Points on a hilly landscape, in no order, each with its height.
A ball rolls from a point to the lowest of its 2 nearest points, and stops where none of them is lower. Distance is the straight distance between rows; heights are no part of it.
kevo height 654: [  1 -17 -12  13   8   7   0 -28  -3  30  18  21 -13 -26   9  -3  -1 -10
 -22  -2   8 -26  -8   8 -17 -16 -15   8  21 -18  -5 -24  -4 -10   3  26
 -32  -3  -6   5 -31   0 -11  -3   0 -18  -3  20  20]
Refu height 294: [-17  19 -10 -11 -27  19  11   1   2 -21  16 -15  -6   8  31   1  -3  -2
  12  39 -10  10 -10 -10 -20 -22  38  -2   9  24  23  33  14  11  34  13
   5 -19  -5   4   1  20  20  -3   6  15  15 -11   5]
kani height 406: [  7 -10 -14   9  13  43  -9 -26   9   3   4   6  26 -12 -12 -14  15   0
 -24   2  -8  -9   1  23 -28 -25 -22 -24  10 -17 -17  -3  21 -11  -7   0
 -50  19 -10 -23 -22  -8  -9   7   0  -2 -17   0  37]
kamel height 418: [ -2   2 -18  18  26  19 -18 -15  10  23  -4  13  12 -25 -24  13   3  -2
 -12 -21  12  18  16   7 -13   1 -16 -18 -12 -20 -24   0 -29   2 -14  17
  -5   1  -6  -3  -5  -7 -33   1 -12 -28 -33  24 -19]
tobuv height 710: [ -1   6 -16   4  12   8  -7 -17   4   5  10 -21 -39  -2   5   3   3 -10
 -13   6   2 -10  -3   9 -28 -26   3   6  14   8  20 -15  11   4   6  21
 -12   7  -9  17 -18  22  19 -12  -9   2  12  15   0]
tezed height 675: [ -8   3  -5  14  17  24  -4 -19 -10  20  15   5 -22   5  12  -9 -15  -1
 -16  28   5 -26   4  -3 -18 -29 -21 -17  13  -8   1 -13  -2  -4  21  28
 -38 -21 -11   3 -18  -9   1   1   7 -30   7  15  28]
baki height 756: [ -8  -6  34 -26   0 -53   4  41 -14 -18  -1   4   9  13   5 -13 -12  -2
  41   2  -9 -12 -21  -9  25  13  14  22   4  22 -19  -7  12 -10 -12 -27
  23  -7  22  -5  27   6  26 -36  15   2  -2  -6 -29]
nar height 286: [ 25  -4 -20  19 -32   0 -13   1  13 -13  -1 -33 -37  20  -4   7 -17  10
   8  -4 -15  13   2 -25  21  46  13  17  -9  24  24  10  -3  -4   5  27
  10  -2 -12  16 -11  26  13  16 -11  22  20  -9 -18]
zok height 632: [  8 -29  -8  19  10   3 -14 -20  -9  35  -6  10 -25 -12  -3  10  -2 -16
 -13 -17  17 -21   5   6 -18  -3 -11   1  19 -15   0 -28 -17 -25   2  -2
 -33  -5   5  18  -8  -4 -12  -1  13 -35  -8   6  18]
guk height 264: [  6   9 -31  14  -9  13 -10   4  15  -6   3 -24 -31 -13   4  13 -11   8
  -4  14  10 -29  -9   8 -22   2  -3  -7  22  18   0  10  22 -32  10  -1
 -14   3   9   4   7  13  23 -23 -12  -5  -5   8  19]
zasis height 386: [ 29  17 -33  -8 -10  -1   0 -19  13 -11   3 -26   5 -23  15   4  14  14
  23  -6  -7   5 -13  -1  34  41  18  19   4  23  20   8   9  -5  16  25
  17   5 -15   1 -19  -3   1   3  -6  28  15 -13  -7]
Rap height 452: [-11 -25  24  -1  -3  -3  22  -4  25   8  -7  14  24   1 -37   7  18  -5
  -4 -27 -18  15   6  13  -6   8  -2  -2  -7 -14 -35  -1  -7  11 -19 -30
   8  19   5  -7  22 -25   6  19 -12   5 -19   8  -7]
seki height 365: [ -2  -9  -2   8  -3  10  -8  -1 -12  25  14   0 -17  12  11   4 -15 -26
   3 -11  14   4   7  -3  23  15  30  27 -13 -12  21 -17 -30 -10   5  10
 -10 -12   3  10   8  -7  -4  -4  31 -23   5  -3  11]
fari height 329: [ 32 -34 -16  12 -18  11  13 -15  -8  32 -12  -6 -11   1 -17  -8 -10   6
  -1   5   2  -6   1   2  17  25 -12  -1  -1 -23   2 -31  26 -16  -4   8
 -25  18  -4   4 -45 -35   3  22  10  15  10   8  33]
Dalef height 419: [-11   3  18   2 -11  -8  -2  10 -17  10  14  20 -13   5  29   5 -23 -17
  10   6  19  -9  -5  -8  21   6  23  22   4   8  10 -13 -19  -4  -7   4
   0 -23  18  -3  29  -2   2 -18  32 -21   0  -4  -3]
pelus height 427: [-14 -16   6   5 -13   9  13   5   7  -3   8  10   8   2  -1   5 -18   6
  -5  13   0 -13  -5  -4   4  -2   0  -2  -7   6 -20  11  -7 -14   0  -9
   6 -15  11 -10  23 -15  13  11   8  -6  -5   1  11]
met height 706: [ -9  20   7 -25  -2 -12  -1  -5 -13  -6  -5   9  44 -24   3   8  20 -12
  15 -20  -8  11  -4   4  33  20  10  17  -1 -11 -13   2 -10  20   5  -5
  44   1  -9 -17  19 -15 -16  -3   6   6 -16  -7 -24]
dasa height 257: [ -6 -11  32  16 -22 -28  20  19   3  -8   5   7  17   1   2   3  -7  -1
   4 -24 -16 -12  -6  -5   4  20  15  43  21  15  -9 -16 -15 -13  -1   6
   8 -13   8 -22  25   9   7  11 -14  -8   8 -15 -26]
vulaf height 300: [  1  14  -8   3  -3  23  -9  -2   1   9  26  -9 -29  22  14   4 -20 -19
  11   9   7  15  17 -22  23  11  34  16 -18  10  29  -1 -34  14  15  25
   5 -13 -10  19   3   3  -2   8  19 -16  18   1 -10]
tib height 521: [  7  -5 -16 -16  29  19 -15  -8 -23  17 -19   3  18  -4   2   8   8 -19
  11   5  15  29   6   3  17 -13   9 -26 -18 -17  15 -10 -17  15   6 -23
 -17  -2 -11   6 -11 -16 -20  -3  28 -15 -18 -16   3]
viku height 487: [  1   5 -25  -9   4  22   3 -12  -9  18  -2 -14 -21   1  -3   3   4  -4
  -1  25  -7   7   7 -15   5  -2   1 -13 -23   0  16   4   2  26  21  16
   6  -2 -19  24 -29 -19   1  15 -11  21   2  12   6]
tizig height 506: [ 13   4 -15  12  25  29 -33  -7  22   8  -8 -15  18   2 -46 -15   9   6
 -15  -5  -6  -2  18  14 -27  -9 -28 -13 -20 -28 -35 -17  22 -11  -9   9
 -27  19 -19 -26 -23 -18 -22   3 -29 -31 -27  -1  15]
bosu height 666: [ -6  -1  15  -8  16 -17 -18  39  -6  -8 -29   7  23   2 -25  -7  -3  22
 -11 -14   2   1   9  -2  -3 -12 -55 -42  -8 -20 -27   5  12  -7 -40 -35
 -10  17  13 -21  -8   0  -9  -4  -2  17  -8  -2  -4]
levu height 145: [ -9  -7  16  19  -6 -27  -4  16  21  -2   2   7 -18  -6  -4  12  -7  -5
 -15 -25   2 -19  11  -7 -22   9 -12  25   8  13  -2  -3 -33  -7  -9   8
  21  -5   1  15  20  23  -6   2 -12 -10  12   9 -41]
gis height 366: [  6   3 -16  16  31  16 -16 -23 -14   8  -3   7  25 -21   0  -3   8  -1
  -7  -1   5  -2  -3   7  -4 -14 -21 -20   3 -11 -14 -14  -5   7   9   8
 -17  -5 -20 -10 -22  -9 -29 -10   1 -22 -26  10  -5]
ravo height 349: [  0   8   1 -11 -23  13  20 -28   6 -16  32  -5   6   1  27  -6  17 -25
  15   9 -10  18 -21   5 -11  -3  41  20  18  32  18  22   0  17  22  11
  12  -7  -5  -3   8  23  19  -1   4  18  26 -18  -5]
duzu height 464: [ -1  -3  24 -26  14 -14 -11  11  -2  -2  -4  10  -4  23  -3   5   2 -18
 -10 -11   3   7  30   0 -10  -9   3   2 -26 -14   6  13 -21  24 -34 -24
  18  11   7  27  24  14   0  -5  12   0   5  12 -17]
nileg height 622: [  5  10   4 -15   3  13   4 -16 -10  -2  12  10  19  -3  18  -7  16  -7
  -4  -2   2  12  -7  -1  18   3  18   5  -1  -6  19   4  -1   3  13  11
   5   2  -9  -6 -13  -1  -8  11   8   5   8  -9  10]
kete height 281: [ 19 -26  -6  -6 -21  15   9 -35  10  14  10   5 -23   1 -23 -15  -1  -8
   3  -6  -7  -3  -3  11  19  42   0  20  -2  -8  -2 -14  24 -12  -5  15
 -12  20 -11   2 -32 -23  15  29  11  18  12  10  24]
gilud height 310: [-26 -13  28 -12  -5  -5  10  -2  18  -2   7  13  13   7  -8   8  -3 -22
  -5 -18   1   0   9   6 -14  -2  12  14   1   2 -27  11 -20  -8 -15 -32
  12   3  33 -10  60  -7   5 -13  13 -23 -17   8  -9]
bekol height 378: [-21 -26  21  -3 -23  -8  22  19  17  -3  16  15   3  17 -14  -6 -11 -11
  -9  -8 -10 -24   8  -2 -22   4  -5  22  13   5 -29   9  -5 -22 -18 -16
  -1   3  25  -7  42  -4  18  10   3  -8   0   1   1]
pul height 456: [ -2  -1  -8  -5  -5  20   0 -14 -18  26  -9 -18 -16  20  -9  -2   0 -12
  12  30 -12  29  10 -16   4  -9   7 -14 -32 -24  25 -19  12  26  18  10
  -8   8 -15  15 -48 -29   2  29 -10   5   5  -6  21]
Vis height 262: [  2  12 -20  13  14   9 -20  11  -3 -13 -13  -4  -7 -15   0  -2 -17  34
 -14  21  13 -34  -3 -15   5  -1 -35 -34  -6  -3 -14  11  21 -30  -4  -2
 -11  -2   5 -11 -11  -2  -8 -22   6   8 -10  10  21]
mafu height 307: [  1  -4  -3   3 -21   0   6  16   1 -17  -3  -8 -11  -3   1  -3  -4  22
 -11  11   0 -28  -6  11 -22 -13  -7 -15  32  19  -5  16  25 -22  -5   0
 -18  11  18  -4   3  21  21 -10  -8  21   7   2  23]
pized height 457: [-13  -7  18 -17  14 -17   0   3 -36   8 -25  16  -8  20  26   1  16 -37
  21   3   7  16  -9   7   6 -22  28 -11  -5  -2  25 -16  -9  14   7 -28
 -12   0   1   9  12   7   4 -18  19 -13   0 -15  10]
zaz height 653: [  3  26  -7  22  13  21  -7 -10  11  -9  12   5   5 -15  17 -10   8  20
 -10  -7  -8   2  14   2  -3   4  -1  12   3   1   6  -4  -5   5  10  30
   7  -7 -12  -2 -16   9  -5   8 -22  -3   2   7  -3]
dud height 787: [ 21 -27 -23  -6 -21  -9  35 -15 -24   9  -1  -2  -8 -23  18   6   1   6
   6   8  17  16 -36  12   4   1  -3 -13  29   9  16  -5  27 -12  19  -6
 -18  -4   0  13 -21  -1   8   4   8  15   1  -3  16]
Gifi height 208: [  2  21 -23  12   5  24 -20   1  20 -21   9  -7 -14 -23  -3 -11  -1  27
 -16  22   2 -36 -10   6  -3   4 -16 -15  -9  20 -11  30  26 -20   5  15
   3   6   1  -8 -13  10   3 -20 -10  15  -1  16  16]
rerog height 652: [ 11   9  -5 -31   0   9   2 -34 -12  16   3   4  15 -20  -1   0  27 -34
  17  -6  -7  20 -12  15   5  18  21  16   1  -5   9  -4   5  19   5   3
  11  20 -16  -4 -11 -20  -4  -1  -2 -13  -5   0   9]
Pezi height 504: [ -2  -5  -5 -16  32 -13 -13 -20 -41  21 -27  20  13   6  13  -1  28 -41
  13   4   2  18 -14  14  -8 -23   0 -21  -3 -16  20 -23 -12  19  12 -19
 -25   4 -14   7 -13  -6 -16 -22  13 -26 -21 -10   2]
Fenab height 620: [  0  24   9  14   5  10 -12 -17  39  -5  22   2  11  -7 -18 -15   7   1
 -10 -24  -2 -15  20  11 -11   3   3  21  -7  -3 -28  -2  -6  -9  -7  17
  16  -1   2 -28  10  -9 -19 -11 -30 -29 -15  15  -7]
Susu height 488: [ -2 -25  10  -8 -21  -1  20   3  12   1  -4  -5  15  -4 -21   5  15 -10
   6  -7 -16  10  -3  15 -10   6  17   7  14   2  -8  -3   6   4  -7 -26
  13  20  14  -8  26 -16  25  16 -11   9 -15  -6  -6]
gaf height 235: [ -4  15   3 -24 -11  -6  -3  28 -11 -21  -4 -19 -17  22  32   7  -1 -16
  21  35  -3   1  -2   1  -2 -16  30 -11  -4  21  21  26  22   1   6  -5
   2  -7   6  11   5  18  25 -23   5   7   3  -8   5]
mepip height 353: [ 24  12 -36   2 -11  10   9 -14  18 -13   4  -9  -3 -25   1  -5   7  25
  -2   7  -4   2 -24  -5   9  40  -6  11  -2  34  14  18  11  -6  14  32
  24  10 -19   6 -20  22   5  -5  -6  50  18   4  -9]
Ribos height 498: [ -5  -2 -10  10 -13  12  -7  24  -1 -14 -24 -24  10  15 -11  13 -23  20
  13  31  -6   8   8 -20   9 -16   5 -37 -32   2   2   2  24  -8  15 -19
 -11  -8   1 -14   4 -21  11   9  -7  16   0 -19  21]
nef height 216: [-25  29   2 -10  11   5  -9  -6  21 -19  14  10   7 -23  -7  -3   7  -1
  -5   7   2 -25  -3   7 -11  -3  -2   4   3  25 -23  30   0   0   8 -10
  33  -5  16 -11  19  11   0 -30  11   7 -12  20  -5]
leg height 315: [ -6  17 -16  10  31   2 -16  -3 -13  -2 -14   1   8 -21  -1 -11   8  20
 -13  22   8 -18 -16  -8 -12 -24 -37 -30   4  -5 -16   4  18   1   6   5
 -24  -9  -5  -7 -30  -6 -21 -16   6  -4 -17   9   5]
fusek height 407: [  4   4  13 -29 -18   7  18  -5  -1 -23  13   8  20  -3  10 -18  17 -23
  12  -9 -12  15 -22   5   3  24  29  20  16  28   3  22  -7  14  -3  -9
  17   6  15   0  14  14  22   3  21  15  16 -17  -4]
vaser height 572: [-23  44   1  10  40   1 -25   9  -9 -13  -9 -11  18  -2  11  -2   8   0
  10   9   0   3   9  -3  -2 -30  -1 -25  -8   3  -2   2  -4  19  11 -15
   8 -19  -2  -8   8  11 -26 -30  -9 -26 -21   0 -22]
niz height 511: [ -7  29 -16 -19  21   0 -15   4 -10  -1 -12 -20 -24   6  -7   7   3   0
  -7  22 -14  10   9 -13  -4 -18  -4 -16 -23   8  19   8   6  45  21   5
  23  -1 -24  26 -29  -4   4  -2 -27  27   6  13 -18]
Gim height 393: [  3 -12  12  -9 -13  -4  25   8  -7  -6  16  21   1   2  20   8  -7  -3
 -19   3  -8   7  -2 -17  14   7 -17   4   7  12  19  10 -27  31  11  25
  15 -23 -19  27  -5  13  -9  24  22  35  26  -8 -22]
ren height 218: [ 26 -25   5 -11 -23 -15  10  -9   8   9   6  -2 -24  22 -17 -12   0 -10
  -6 -24  -4 -12   9  -4  15  41  -8  21   5  -3  -1 -15   3 -12 -28   5
 -10  17   8  10 -10  -6  17  18  17   7  26   8  12]
fis height 676: [  9  25 -20  27  13   7   0 -11  -8   7  12 -22 -12 -12  33 -10   9  19
  -2   1   5  15 -14  -2  -2 -13  19   3  16   2  24 -19   4   6  35  35
  -7 -18 -16   5 -27  17 -18   7 -29   0  11  -7  -2]
Sona height 413: [  4 -19   0  -2  23   1 -11  -1 -23  23 -27  -7 -21  21  -8   5  -4 -10
  -9   9  -8   3  13 -10  -2 -21 -11 -21 -19 -25  18 -22   8  17  -2  -2
 -25  10 -19  22 -35  -8  -3  17  -3  -6   0  -3  10]
lon height 587: [ 12   1  -5 -13 -15  -2  28   2  -8 -18  -2  -3   3  13   1   1  -2  17
  -7   5 -15   9  -8  -5  25  14  -7 -15  -7   7  14  15  19   9  -8  -3
  10   6 -12   1 -15  -3  10  28   3  45  15   0  10]
zatur height 358: [  1   3  -8   7   3  23  -7 -15  10 -10  -2   1  14   1  -8 -12  14  12
 -24  -3  -8  -9   0  12 -28 -29  -6 -20  19  -1   0  11  16 -12  -7   2
 -32  20   6 -18  -4  18   3   7 -12   5   5   3  36]
surug height 462: [ 19  -7  30 -38   6 -45   1 -13   4   5   1  18   5  23 -21  -8  10 -26
  -5 -48  11  12   6   7  -8  17  -1  39 -18 -29 -17 -12 -18  15 -33 -21
  19  28  10  12  40 -11  -8  -7   6 -23   5  -9 -18]
ves height 78: [-12 -13  -5   9  -5 -14   0   4   3   8 -11  -1 -17  -9  -1  27 -16   3
   0  -3   4  -4   6  -9 -11  13  -8  -1   1  14   9   3 -28   1  -4  -1
  10 -14   0  25  17   8   3   7  -1   3  -4  -2 -32]
logop height 503: [-11 -26  32  -1 -34 -20  33  31 -21  -5  23  14  15  21  26   2 -38   7
  25  19   5  -3 -23 -17  31   1  12  17  10   1 -12  -9   3 -17   5   6
  -5 -37  15 -17  18 -18  10   4  23   0  11 -18   8]
mede height 359: [  4   9  -2 -11 -18  -6  11   1   3 -15  22   3 -14   4  20   4  -3  -2
   8  24 -13  -7 -21 -21  -2   7  -5  10   5  28  17  23  -5  22  19  26
  21 -28 -18  20  -9   9   4   4  15  33  24   1 -18]
Pibik height 429: [  1 -14  11  17 -22   7  32  14  -1 -11  12  20  11  -3  13   6 -25   9
 -11  -2  -8   5  -5 -16   2  18  -3  14  14  30  -1  25 -36   1  -4  16
  14 -21   6   7  23  23   2  22  14  30  22  -6 -23]
kuvuz height 469: [  8  11 -16  -1  23  28 -20 -13   7  15 -14  -8   7 -12  -9   2   3 -10
   5 -15   5  22  29   8   5   7   3 -12 -25 -15   8   3 -25   9  -8  -2
  -5   6  -7   8   4  -9 -18   1  -3 -24 -16   1  -9]
mezep height 717: [ 18 -10   5  20 -20 -24  11  -2 -18   6  -7 -28 -26  11  32   4   6  11
   4  -3  -8   4 -13 -13  14   8   5  15  36  -1  25 -32  29  -8  14  24
 -25   2  -8   5 -34  17   9  25 -16  12  26 -16  19]
guro height 411: [ -5  -6   4 -21  16  -4 -26  21   1  -1 -21   0  -5   8 -25  18  -7   1
  -2 -12  21   3  22  -3   3  -9 -21 -29 -32 -10  11   8 -13  12 -30 -32
   3  16  11  17  18   4 -11 -26  20   0 -12   7 -20]
mefi height 203: [  8 -25  19  22 -13 -40   7  25   8  -2   4  -3 -13  11  -3   5  -6   8
  -4 -18  -3 -18  -3 -10  -7  14 -15  37  31   7  -6 -13 -13 -20 -11  16
   5  -4   2   1  11  16  11  12  -8  -9  20  -1 -24]
tufe height 458: [  9 -12 -23   4  25  40 -21 -37   9   6  -2  -2  35 -11 -37  -3  21 -19
  -1  -2 -11  16  10  29 -20 -16 -12 -14  -6 -20 -30 -11  28   0  -5  10
 -33  19 -17 -21 -28 -16 -19   3 -13 -24 -31  -6  18]
tanok height 581: [ 15  -9  -3  31  -5   1  -7  -1  26   9   7  -8 -17   7 -23   1 -12  14
 -14 -19   5 -23  22  -2  -9  16   0  20  -5 -16 -14 -12   1 -33 -14  14
  -9   8  -1 -10   7  -7  -5  12 -20 -26   4   8  14]
rab height 697: [ 13   4   6  18   0 -16   3  -4 -17  -7   4 -11  -5  -2  44  -5  13   4
  -5  -4   4   3  -7   1  -8 -12  23  17  36   2  24 -13  10   2  15  19
 -15  -4 -10   6 -19  37  -3  10 -16   1  28 -12   2]
bedu height 352: [-16  11  10 -14  -8  20   8 -10 -12   3  12   6 -11  25  36  -2   7 -22
  13  30 -10  19  -3   1 -17 -45  36  -6   5   8  31  13  -2  17  31   9
 -11 -13 -16   7 -15   5  10  10   6  -8  21 -12  22]
Tevut height 158: [  7   0 -32  22  -3  -3  -4   3   6   1  -7 -25 -15 -15  14  26  -9  -2
  17  -7  25   6  -1  -5   2  19  26  12  12  21  16   0 -21 -20   6   6
   9  -6   6  13  23  19   7 -11   0 -14 -11 -13 -13]
fof height 643: [-14  38  -9  15  27   1 -17  -6  31  -4  11 -15  -7   0 -24 -20   9   3
   7  -7  -9  -6  21  17 -22  -9  13   6 -10   2 -16  -8   5   8  16  10
  13  -4  -3  -9  11  -1 -11 -17 -43 -37 -18  10 -26]
Dozev height 392: [-23   5  25  -3  -1   0   0   1  36  -4  17  26   8   6 -14  -5  -8 -11
 -15 -19  17  -7  14  -4 -10   1  -9  10 -14   3 -25  42 -36   1 -33 -11
  30  -4  24  -2  50  16 -10 -17  10 -15 -10  24 -14]
Lekop height 231: [ 12   9 -15  14  -2   2 -12  -6   1   0   2 -25 -27  -3  18   6  -8   0
  10 -16  12   9  11 -12  28  37  24  29   1  12  24  -6 -22  -6  13  26
  14 -13 -10  22  -3  18  -4  11  -6   0  10  -4 -22]
zonek height 460: [-13  -3  26   3 -12 -23   2  31 -10  -2   9  -3 -15  30  25   1 -26 -11
  27  25  -2 -10 -12 -14  23  -4  20  22  -1   8   2 -17   3 -16   7   3
   8 -26   5  -7   8  -6   6 -14  15 -20   4 -18  -8]
bugug height 327: [-33   3  22 -16  -7 -24   9   7  17 -13  18  -2   6  -5   4  11   5  -7
  14  30 -22 -38 -14   8 -25 -17 -15  19  18  31 -13  15   3  22  18  -5
  27 -22  -8   0   8  11  16 -14  -5  25  -3  14 -33]
dukom height 638: [  1  -6  13 -19  21   0  -3  12   0  -8 -19  14  17   8 -18  -4  13  14
 -19   4  -7  -7  14   4   1 -15 -36 -26 -16 -23  -5  10  22  11 -24 -14
  -7  16   1  -7 -13  -4   2  16  -2  22   6   6  10]
vod height 323: [  3   4 -19   1 -21  10   3   0  23 -23   9 -20 -23   3   1  -5  -9  17
  -5  17 -22  -2  -6  -9   1  24   0  16  -6  37  15  20   9   2   9  33
  21  -5 -18  11  -7  14  19   9  -9  44  25  -2 -12]
san height 446: [-10   6  18   4  -7   4   9   6  16 -11  18  36  13 -10   0  -1 -17  -1
 -18 -21  -2   1   7  -7   1   9  -8  18  -3  18 -15  32 -39  -7 -32   2
  26  -3  17   1  30  20  -5   2  13  11  -3   4 -28]
Tedef height 711: [  0   0   4  33  -8 -23  10  34 -19  -5 -16   6  28 -24  10   0  -3  49
  -6 -22  14  11 -12  -9  15  -3 -30 -19  22 -14 -12  -8   2 -29 -19 -16
  -4   6  17 -20   0   4 -15  10 -11   9  -6  -8  -1]
Mavi height 526: [ -1   9  -9   3   1  -2   4  23 -11  -9 -19 -14  18   0  -4  -2  -9  37
   5  30  -6   5  -3 -24  28  -3 -14 -29 -19 -10  -2   0  29   0  10  -5
  -4 -12  -4 -17 -18 -15 -13  -2  -7  27   2 -11   5]
Sodi height 732: [ 12 -20  14  24 -19 -11  20  30 -12   6  -5   8   8   5  -2  -8 -12  37
 -10 -36  17  21  -3 -11  24  19 -19  -6  12 -14 -10 -14  -7 -24 -32  -7
 -12  15  20 -13  -5   6   5  26   5  12  14  -7   3]
Gisa height 537: [-19  20  -8  -7  31  -7 -18  11 -13 -15 -15 -11  -6   0   9   3   8   6
   3  22  -7   6  12  -5  -4 -26  -4 -27 -15   4  12   3   5  31  16 -11
   8 -13 -12  14  -2  11  -7  -8 -14   8  -2   1  -3]
Kugi height 398: [ -1 -18  36 -21  -4 -38   6  -5  19   8  -4  23   7  13 -28   0   6  -8
 -15 -37  -6   4   3  17 -21   5 -16  22  -6 -28 -36  -8 -13   8 -28 -23
   7  26  18  -8  34 -14   0   2  -7 -11  -5   0 -11]
neb height 357: [  1   3  -2 -28  10  -6 -14  25 -14   0 -20  -4 -18  35  -5   7 -16 -11
   8  11  11   5  14 -10  13  -7   5 -23 -29  -3  15   3   9   5 -14 -27
  -4  -1   7  15   2  -6  10 -25  22   7   1   0   3]
Suv height 109: [-20  18   0  -3  10  26 -10 -18  15  -7  17   8 -10 -10  -2  -4   6 -23
   8  20  -4 -24  -2  21 -27 -22   6  -8   6   9 -13  19  -5  -3  17  -8
   2  -9  11 -13  20  -8   0 -31   3 -34 -23  15   6]
Kub height 801: [ 18  -4 -26  -2  -9 -12  27 -24   2 -10  16 -11  11 -38  21  10  16  15
   7  -7   4  20 -33  10  -7  -7   9   1  35  12  19   2  27  -3  29   7
  -3  -7 -12   5 -11  12   3  -7 -14  27  -2 -19   8]
gose height 368: [ 16 -31  -1  -4  -5  -9   8   4 -24  23 -21  -8 -22  25 -16   5 -20   0
   0   9   5  -3   5 -12  21  16 -19  -9 -18 -20   4 -31  16   0  -3  -9
 -23  12  -2  12 -27 -32   7  22   4  17  13   5  18]
Lano height 404: [-19   0  16   6  -1  -1   1  17 -24   7 -10  -2  -3  34  32   5  -7 -13
   9  24  -4  29   4  -8  -5 -31  34 -19  -7  -5  34  -7  -5  15  24 -10
 -12 -13  -3  21   2   6   2  12   5  -5  10 -21  13]
ninum height 656: [-14  16  15  26  16   3 -17  -6  22   2   2  18  35  -9 -18  -4  13   9
  -6 -23   4   5   6   9   2 -11  -1   9   3 -26 -34  -8  -7 -15 -18  -8
   0   9   2 -42  12 -12 -28  -6 -11 -42 -24   1  -5]
seta height 694: [-11 -23 -21   6  -4  15   5 -28  -3  35  18 -19 -34  -4  16   8  -8  -8
  -3  31  -3 -14 -15   0 -35 -29  -8  -5   7   4  17 -15  13  -2  30  39
 -30  -5 -15  10 -28  -4  13  -1  -3   1   9   7  23]
Nuned height 613: [ 12  -9  -8  -2   0  27  11  -5   6  -3  -3   9  12  -8 -24  -3   1   7
 -19   3  -6   1   9   1   9   6 -13 -16 -18 -15   0   9   7   7 -20  -1
   1  14  -8  -3 -13 -12  -7  28  -4  28   4   3  24]
laven height 282: [-32  15  18  -8  -5   3   5   0   5 -19  20   5   3  -6  18   1   2  -2
   0  20  -7 -27  -1   1 -20 -22   6  -5   4  24  -4  27  -4  16  15  -5
  17 -14   9   7  13  14   4  -5   7   8   5  16 -14]
nomek height 465: [  7  12  16 -38  -1  -6  15   0   6 -20   7  24  28 -12 -11 -19  17 -13
   2 -32   0   9 -11   4  22  32   9  25  -1  18 -12  22  -8  10 -27 -16
  34  27  15 -10  14   2  12  -2  32  21   9   5 -16]
Sibev height 772: [ 28 -35 -15   0  -9 -21  33   6 -43  20 -18   2   5 -13   9  -1   5  15
  16 -11  29  16 -34  14  15   7  -5 -13  27 -16   7 -23  16 -17   6 -17
 -36  -4  13  -3 -32 -21   6  12   9   6   1 -10  22]
varub height 751: [ 31 -23 -10  22 -14  -9  17  14 -15  17 -17  -4  14  -2  -2 -15   5  21
   6 -23  17  18  -4  10  26  29   0  -2  14 -12   0 -23  -1 -26 -16 -16
 -25  17  17 -19 -14 -14   9  21  -3   5   8  -6  19]
sobop height 524: [ 12   3  12 -25  12  -4  -9 -16  20   7   8  21  -2  10 -21  -4   8 -17
  -8 -35  20  15  25   5  -7   6  -2  10 -29 -23 -13  12 -33  19 -26 -11
  17  28   7   9  29   3 -21  -9   5 -21  -2  12 -14]
Vela height 301: [  0  19   3 -29   7 -20 -23  24  -9 -10 -19 -16 -31  25  -6   1   7 -13
  19  20   7  -6  12   4  -5  -6  17   1 -19   6  21   8  10  25  -7 -15
  25   6   2  23  -1  13  10 -33   3  -3   0   3 -10]
navu height 550: [ 17  -5  -1  22   2  10 -19 -17  22  11   1  -6   7   2 -27 -11   6  13
  -9  -6  -2  -9  22  12 -10   3 -12  14  -6 -35 -22 -30  21 -31   0   6
 -20   9  -4 -20 -10 -25  -7   6 -25 -43 -10   3  20]
vemo height 690: [  0   4  18  -1   2 -17   0  28   4 -13 -22  19  15 -18  -9  -3   6  38
  -8 -22  10  -2  -6   0  -6  -7 -36 -21  10   1 -11  15  -1 -13 -28 -15
  10  13  17 -12   2  14 -10   1  -4  16  -8   3  -7]
vurev height 217: [-23  -3  -4   1   2   6  -9  -3   9   2  -4  13  -2   0 -21  12  -8 -25
  10   8   6 -19   7  12 -25 -11   7 -14   2   1 -18  11 -18  -8  -2 -40
   4  -3  14  -2  47  -9   4 -30  16 -33 -36   5   2]
Gefug height 679: [ -6  17  -8 -16  16   8  -3 -29  -1  -3   2  14  40 -26  -3   1  25 -29
  10 -17  -2  16  -8  27  12  14  14  13   4  -6 -12   0  -8  28   8  -5
  20   7  -4 -19   9 -23 -17  -7  -2 -14 -29   8  -6]
Losir height 610: [-21  42  21  13  32 -10 -27  14  11  -7   2 -11  -5  13 -11 -14   6  17
  -5  -9  -6  -6  25   8 -12 -33  -1  -7 -11  -6 -15  -3  -7  12   4  -3
  16 -13   2 -13  16  18 -19 -26 -32 -34 -10  15 -22]
Nuzi height 608: [ 15 -17 -18  26  -1   6 -16  -1   0  17 -10   1 -10  -8  -7   5  -8  17
 -20 -16  23 -20   6  -7   4   5 -23  -6  10 -19 -10 -15   0 -34 -13   7
 -22   2   9  10  -5  -2   3  11   4 -17  -3  11  15]
des height 468: [-16 -15  -4  10 -28  21  23  13  -4  -8  -4  -5   1   7   6  22 -28  14
  13  43   1  10  -7 -14   3  -5   7 -26 -11   5   4  16  11  -4  29 -10
   2 -27  -3  -2  13 -17  11  15   5  13   1 -15  20]
gebav height 734: [-10   6  32 -18  -2 -43  13  17 -18  -6 -13   5  23   4   9   2   5  -1
  22 -11  -9   8 -10   8  27   8   4  12   3  -7  -7 -17  -1  10  -5 -26
  22   7   7 -10  23  -6   2 -14   8  -1 -12 -16 -25]
runaz height 556: [  2  20  13  -5   1 -10  -3  29  -5 -25 -10  -3  23  -5  -1 -10   3  35
  -1   3 -16   8   0  -4  31  -1   3  -7 -10 -10   2   7  23   1 -11  -9
  17   7   8 -14  -5  -5  -6   8 -11  33   8  -9   1]

Where does a ball stop that starts at each point below?
tezed => Gifi
tib => Gifi
fof => ren

Call two points neighbours if one is among the 2 nearest of the other. Go from one point of each pair to the other, from neighbour to neighbour, staying as low as possible. Name the highest point that can't be avoided.
Gifi, Kugi => sobop
Gifi, gaf => tib
nileg, Gifi => met
ves, Suv => san
ren, Fenab => fof
